The views of a scene show one set of named points, each view turned or mirrored, and shifted as a whole, with a little noise and some points left out.

Scene 1
View 1
z_552: [ -4   6  -2  16 -11 -12   0  18  17 -18  -6  21  -2  -9 -14   8  -7 -23
   0 -29  15   6  25  -1 -14  -5 -36  42  -3   7]
z_817: [ -3  -2  -1   3   2   0  -6   5  -1 -15 -12  17   3  -6  -3   7  -3 -18
  -1 -13   4  -2  21  -1  -5 -20 -25  42  11   3]
z_802: [-10 -31  10 -23  15  14  -6 -10 -29   9  -5  19   4 -14 -24  30  18  -3
 -23   9 -20  13  23   4   6  -3 -35  20  25  16]
z_279: [ -8 -42  27 -10  16   7  -4  -9 -10  10  12  15 -16  -4 -32  14  -1  -5
  -3   2 -11   1  16  18   5 -14 -28  -5  14   7]
z_260: [  0 -23  15   1  11   2 -10  -2  -1  -5   1  13  -8   3  -5  -3 -12 -11
   8  -3  -1 -14  14  15   4 -35 -12  17  10  -1]
z_449: [-13 -28   5 -23  13  13   0  -5 -30   8  -6  27   8 -26 -33  44  28  -4
 -38   3 -19  30  28  -3   0  21 -54  25  25  20]
z_493: [ -5 -39  18 -27  24  24 -19 -22 -40   8 -10  16   0  -2  -6  13  11   3
 -14  23 -27  -8  15  10  19 -31 -12  21  35   1]
z_300: [ -3  -5  -4  -4   4   5  -7   3 -12 -13 -16  20   8 -10  -4  15   7 -14
 -14  -6  -4   5  26  -6  -3 -10 -28  51  17   5]
z_130: [ -6 -31  20  -3  11   3  -4  -4  -5   3   5  16 -11  -2 -21  10  -4 -10
   1  -3  -6  -1  17  13   4 -20 -22   8  10   2]
z_375: [ -5 -23   7 -15  15  14 -16 -11 -30   0 -14  16   5  -4  -7  16  10  -5
 -14  13 -16  -1  21   2   9 -21 -17  32  25   3]
z_891: [ -7 -25  15   4   6  -2  -1   3   8   1   9  17 -11  -7 -29  12  -4 -12
   2 -12   3   6  21  13  -3  -9 -33   6   3  10]
z_633: [  3   0  -9 -14  11  21 -27 -13 -39 -21 -38  12  20   4  32   1   8  -9
 -12  18 -18 -22  20 -12  12 -47   4  76  33  -9]
z_948: [  0   9 -14   1  -3   1  -9   7 -12 -23 -27  17  14  -9  10   9   4 -18
 -11 -10   1   1  26 -14  -6 -16 -22  69  16   2]
z_828: [ -5 -36  19 -19  21  16 -16 -17 -28   8  -5  13  -2   1  -8  11   2  -4
  -6  18 -19 -11  14  11  13 -33 -11  18  26   1]
z_666: [  2  19 -18   7  -6  -1 -11  11  -7 -29 -29  19  14  -6  15   2  -1 -20
  -5 -13   7  -7  26 -13  -7 -25 -17  76  12   0]
z_640: [  0 -16  20  20   4  -8  -4   7  22  -7   9  12 -21   8 -11 -12 -24 -19
  24 -20  13 -18  12  20  -3 -34 -10  13  -6  -5]
z_433: [-18 -22   2 -19   6   7   9   3 -22   6   0  33   8 -35 -47  51  33  -8
 -44  -9 -13  41  33  -7  -7  39 -69  21  18  30]
z_914: [-13 -40  25  -4  12  -3   8   0   2  16  21  22 -17 -16 -52  27   7  -9
  -8 -13  -6  22  20  17  -3  13 -50 -14   5  15]
z_922: [-10 -20   9   2   1  -7   7  11   5   0  12  24  -7 -19 -41  23   5 -14
 -11 -21   6  21  25   7  -9  12 -50  10   4  16]
z_47: [ -1  10  -9  11  -6  -5  -4  14   2 -20 -16  20   8  -8  -1   5  -1 -21
  -5 -19   8  -1  25  -7  -8 -12 -28  61   7   7]
View 2
z_802: [ -3   4  -8  12 -29 -17 -14 -13  -2  11 -16  21   5  -5  -4  25  23  -4
  32  -5  -7   3  23 -18 -35   8  -6  16  -3  -5]
z_922: [ -5 -26   4   7   3 -22 -12  -5   1   2  11  15   4  12   2  30   1   5
  18  -5 -13  10  17  -9 -13 -10 -30   6 -39 -13]
z_47: [ 10  19   2 -20  13  14   0  14   0 -16  17   3  33  14 -18   9  -8   4
  16  12   5   9  -4  -5  -4 -10 -18  24  -4  -7]
z_640: [ 12  -1 -17  13  -5  17   5 -13 -10 -18  -5   2  43  17 -15  31 -31 -30
   8   8   4  16 -25   3  12 -17 -29 -17 -31 -44]
z_552: [  6   0   7 -11  20   4  -2   8   0 -14  20   5  28  18 -13  18 -16   5
  13   8  -3  13  -3  -3   3 -16 -32  17 -24 -15]
z_493: [  3  24 -28  22 -52   3 -10 -17  -5   7 -38  19  18 -13 -14  28  22 -28
  30   2   2   1   7 -18 -37  12   8   5  17 -17]
z_948: [ 12  34   2 -22   7  17  -3  14  -1 -14  10   8  32   6 -21   7   0   4
  22  14   7   6  -5  -8 -14  -2 -11  34  12  -1]
z_666: [ 18  46  -3 -23   2  28   0  16  -2 -19   4   5  42   6 -29   3  -1  -1
  21  19  11   5 -13  -7 -15  -1  -7  34  23  -2]
z_633: [ 17  65 -20 -11 -28  35  -2   7  -5 -13 -19  10  45  -9 -31   7  14 -15
  26  20  16   1 -13 -12 -28   8  10  30  47  -4]
z_817: [ 10  14  -5  -6   1  11  -4   2  -4 -11   3   9  30  11 -15  18  -5  -5
  17   7   3   9  -6  -6  -9  -9 -17  15  -7 -15]
z_433: [-13 -23  17   4  -2 -41 -22  -1   7  19  10  22 -20   1   5  22  32  26
  32 -13 -20   5  45 -20 -38   2 -17  33 -25  14]
z_130: [  5  -4 -18  19 -22  -3  -7 -16  -6  -2 -14  13  19   4 -11  32  -2 -23
  19  -1  -1   8  -1 -11 -14  -4 -16  -6 -19 -28]
z_375: [  4  21 -17   8 -30   1 -10  -7  -2   2 -20  16  20  -5 -17  21  15 -15
  28   5   1   2   5 -15 -30   5   1  12  10 -11]
z_891: [  5  -6 -10  12  -7  -1  -5 -10  -5  -8  -1  10  24  12  -7  31 -12 -17
  14   4  -5  11  -5  -6  -2  -9 -28  -5 -29 -29]
z_449: [-10   2   7   3 -16 -28 -21  -1   5  16  -2  22 -10  -7  -1  17  35  18
  35  -5 -10   0  37 -22 -45   7  -7  32   1  14]
z_828: [  6  19 -28  21 -45   2  -9 -17  -9   2 -31  18  22  -9 -14  30  13 -28
  28   4   3   3   1 -14 -29   7   2  -1   6 -20]
z_300: [  5  20  -1  -7  -5   3  -6   7  -1  -7   4  12  24   4 -15  13   6   1
  25   6   2   5   1  -9 -18  -2 -11  24   4  -2]
z_279: [  1 -11 -19  28 -31 -14 -11 -26  -7   7 -19  18  13  -1  -6  37   4 -23
  21  -6  -4   5   7 -12 -19  -5 -15 -11 -27 -30]
View 3
z_828: [-32  -6  -3 -22 -11 -13 -14  15  -4  27 -12 -14  -1  18 -18 -42 -14   7
   5 -25 -13 -14  -6  -1  19   8  17  -1   2  21]
z_260: [-27   8   9 -12  -2   9  -3   6   9   8 -24 -13 -14  19 -14 -33  15   5
  10   2  -3  -7  -2   5  -1   4   1   7   5  12]
z_552: [  7  22  -8  15  -8  22 -13  10  22  -2 -26  11 -13   7  -6  -2  20   5
  28  10   1  11   5 -10  -8 -14 -30  10  -3  -8]
z_640: [-25  19  19  -3   1  24   4   3  14 -11 -28 -10 -17  22  -9 -30  41   5
  12  26   3  -4   0  10 -11   1  -3  13   9  10]
z_891: [-12   2   4   2 -15  12 -19  14  -7   8 -11  -5  -4   6   5 -25  23  18
  13   7   5  -7   8  -7   3  -8 -12   9  -9  14]
z_493: [-31  -9  -9 -29  -8 -21 -18  17  -4  37 -12 -16   1  13 -20 -42 -29   8
   3 -37 -17 -12  -7  -5  24   6  20  -2   3  21]
z_817: [ -5  17 -10  -1  -3   9 -12  11  23   4 -27   5  -9  12 -17 -11   2   1
  22  -4  -5   6  -2  -7   1  -8 -13   9   4  -3]
z_375: [-22  -2  -6 -16 -10  -8 -18  16  -1  24 -15  -9  -1  12 -14 -32 -11   9
   9 -23  -9  -9  -3  -4  14  -1   4   3  -1  15]
z_433: [ 25 -10 -34  18 -34  -6 -56  33 -20  37  14  12  14 -20  16  -4  -8  28
  20 -30   8   1  15 -40  20 -26 -34  -2 -35   5]
z_914: [ -5 -10   0   7 -27  10 -36  26 -30  15   6  -7   7  -5  24 -30  31  31
  10   2  15 -13  13 -18  12 -11 -20   7 -25  22]
z_449: [  9 -11 -31   4 -28 -14 -47  30 -16  37   9   6  13 -12   5 -14 -20  23
  13 -34  -1  -1   6 -29  24 -18 -21  -4 -26   8]
z_47: [  6  25 -17   7  -2  12  -9   7  34   4 -31  14 -13   9 -21  -3   0  -2
  26  -1  -6  14  -2  -9  -5 -10 -22   9   4 -14]
z_802: [ -8  -7 -15  -6 -19 -12 -31  25 -12  34  -4  -3   6   1  -3 -25 -17  15
  10 -30  -4  -8   2 -17  21  -7  -5  -3 -14  15]
z_300: [ -1  14 -18   0  -8  -2 -19  14  19  17 -24   9  -6   7 -21 -10 -15   1
  22 -17 -12   8  -2 -13   6 -11 -14   4  -1  -6]
z_922: [  6   4  -9  14 -19  15 -30  19 -10   9  -3   4   3  -7  12 -13  24  21
  17   4  10  -2  11 -21   4 -17 -28   8 -20  10]
z_130: [-18   1   4  -8 -11   6 -16  14  -5  13 -14 -11  -5  12  -3 -33  16  11
  10  -5  -2 -11   0  -3   6   0  -3   6  -5  16]
z_948: [  6  22 -22   2  -1   2 -10  11  39  13 -33  15 -10  11 -33  -2 -21  -9
  26 -17 -16  15  -8 -11   2  -8 -16   4   5 -17]
z_279: [-25  -7   8  -8 -17   2 -24  22 -18  18  -7 -17   0   7   3 -40  16  19
   6  -7   4 -18   4  -5  13   1   0   6  -8  25]
View 4
z_666: [ 16  22  -9  -1  -8 -13  22 -21  14  10   5  24 -44  -3  -7  17   7 -12
   6 -29 -15  67 -14 -47  -4  28 -14  37 -11  26]
z_802: [-14   3 -32 -16   8   9  -5 -12  19 -15  25  24 -26  -3  14  30 -18  12
  16 -10   7  27  19  -3   0 -12   0  -6 -28  30]
z_449: [-27  14 -51 -20  -2  23  -5  -8  21  -5  37  21 -37   4  27  40 -21  32
  19 -14  17  32  22   3  -1 -20  -4 -13 -29  27]
z_260: [ 17  -9  -4   2  16 -11  12  -5   8 -14   6  19  -8  -3 -17   9 -22 -22
  13  -4 -12  18   9 -16  -3  -3  -5  26 -11  14]
z_552: [ 16  12 -20   8  -8  18  29  11   4  24  17   5 -29  12 -16  17 -25  -6
  17 -23 -10  34  10 -25 -16 -10 -13  41   8  -2]
z_633: [ 11  13  -2 -10   2 -34   7 -38  21 -17  -2  41 -39 -19   7  17  19 -18
  -2 -19 -14  66 -22 -42  10  40 -13  25 -33  47]
z_640: [ 30 -15   4  13  16  -5  25   8   3  -4   5  13   4   5 -34   1 -33 -33
  14  -7 -21   8  12 -18 -12 -10  -8  41   4  -3]
z_130: [  6 -12 -16  -3  15   0   5  -2  13 -17  17  17  -8  -1 -10  16 -29  -9
  15  -5  -7  12  17  -6  -3 -14  -1  13 -17  14]
z_948: [ 10  22 -18   2 -12   0  23 -15  12  13  11  20 -42   2  -3  22   0  -4
  10 -28  -8  59  -6 -39  -5  14 -15  33  -7  23]
z_433: [-31  20 -62 -20 -11  42   0   5  22  10  47   9 -41  13  27  46 -29  39
  23 -19  21  29  30   7  -5 -32  -2 -11 -19  18]
z_914: [-15 -11 -40 -10  10  26  -3  12  14 -11  36   9 -10   8   6  26 -45  15
  24  -2  12  -4  37  17  -5 -39   2  -7 -18  10]
z_817: [ 13  10 -16   2   0   3  18  -4  10   5  14  17 -26   3 -10  18 -15  -9
  13 -19  -9  39   5 -27  -8   2 -11  30  -5  13]
z_891: [  5  -6 -20   0  10  11  12   9  11  -2  20  10  -8   5 -12  16 -35  -4
  19  -7  -3   9  22  -5 -10 -23  -3  16  -8   4]

Which points are out of place in each view (at most two, in the order of its rows)? Write none if all are in place.
view 1 | z_666
view 2 | z_891, z_449
view 3 | z_375
view 4 | z_914
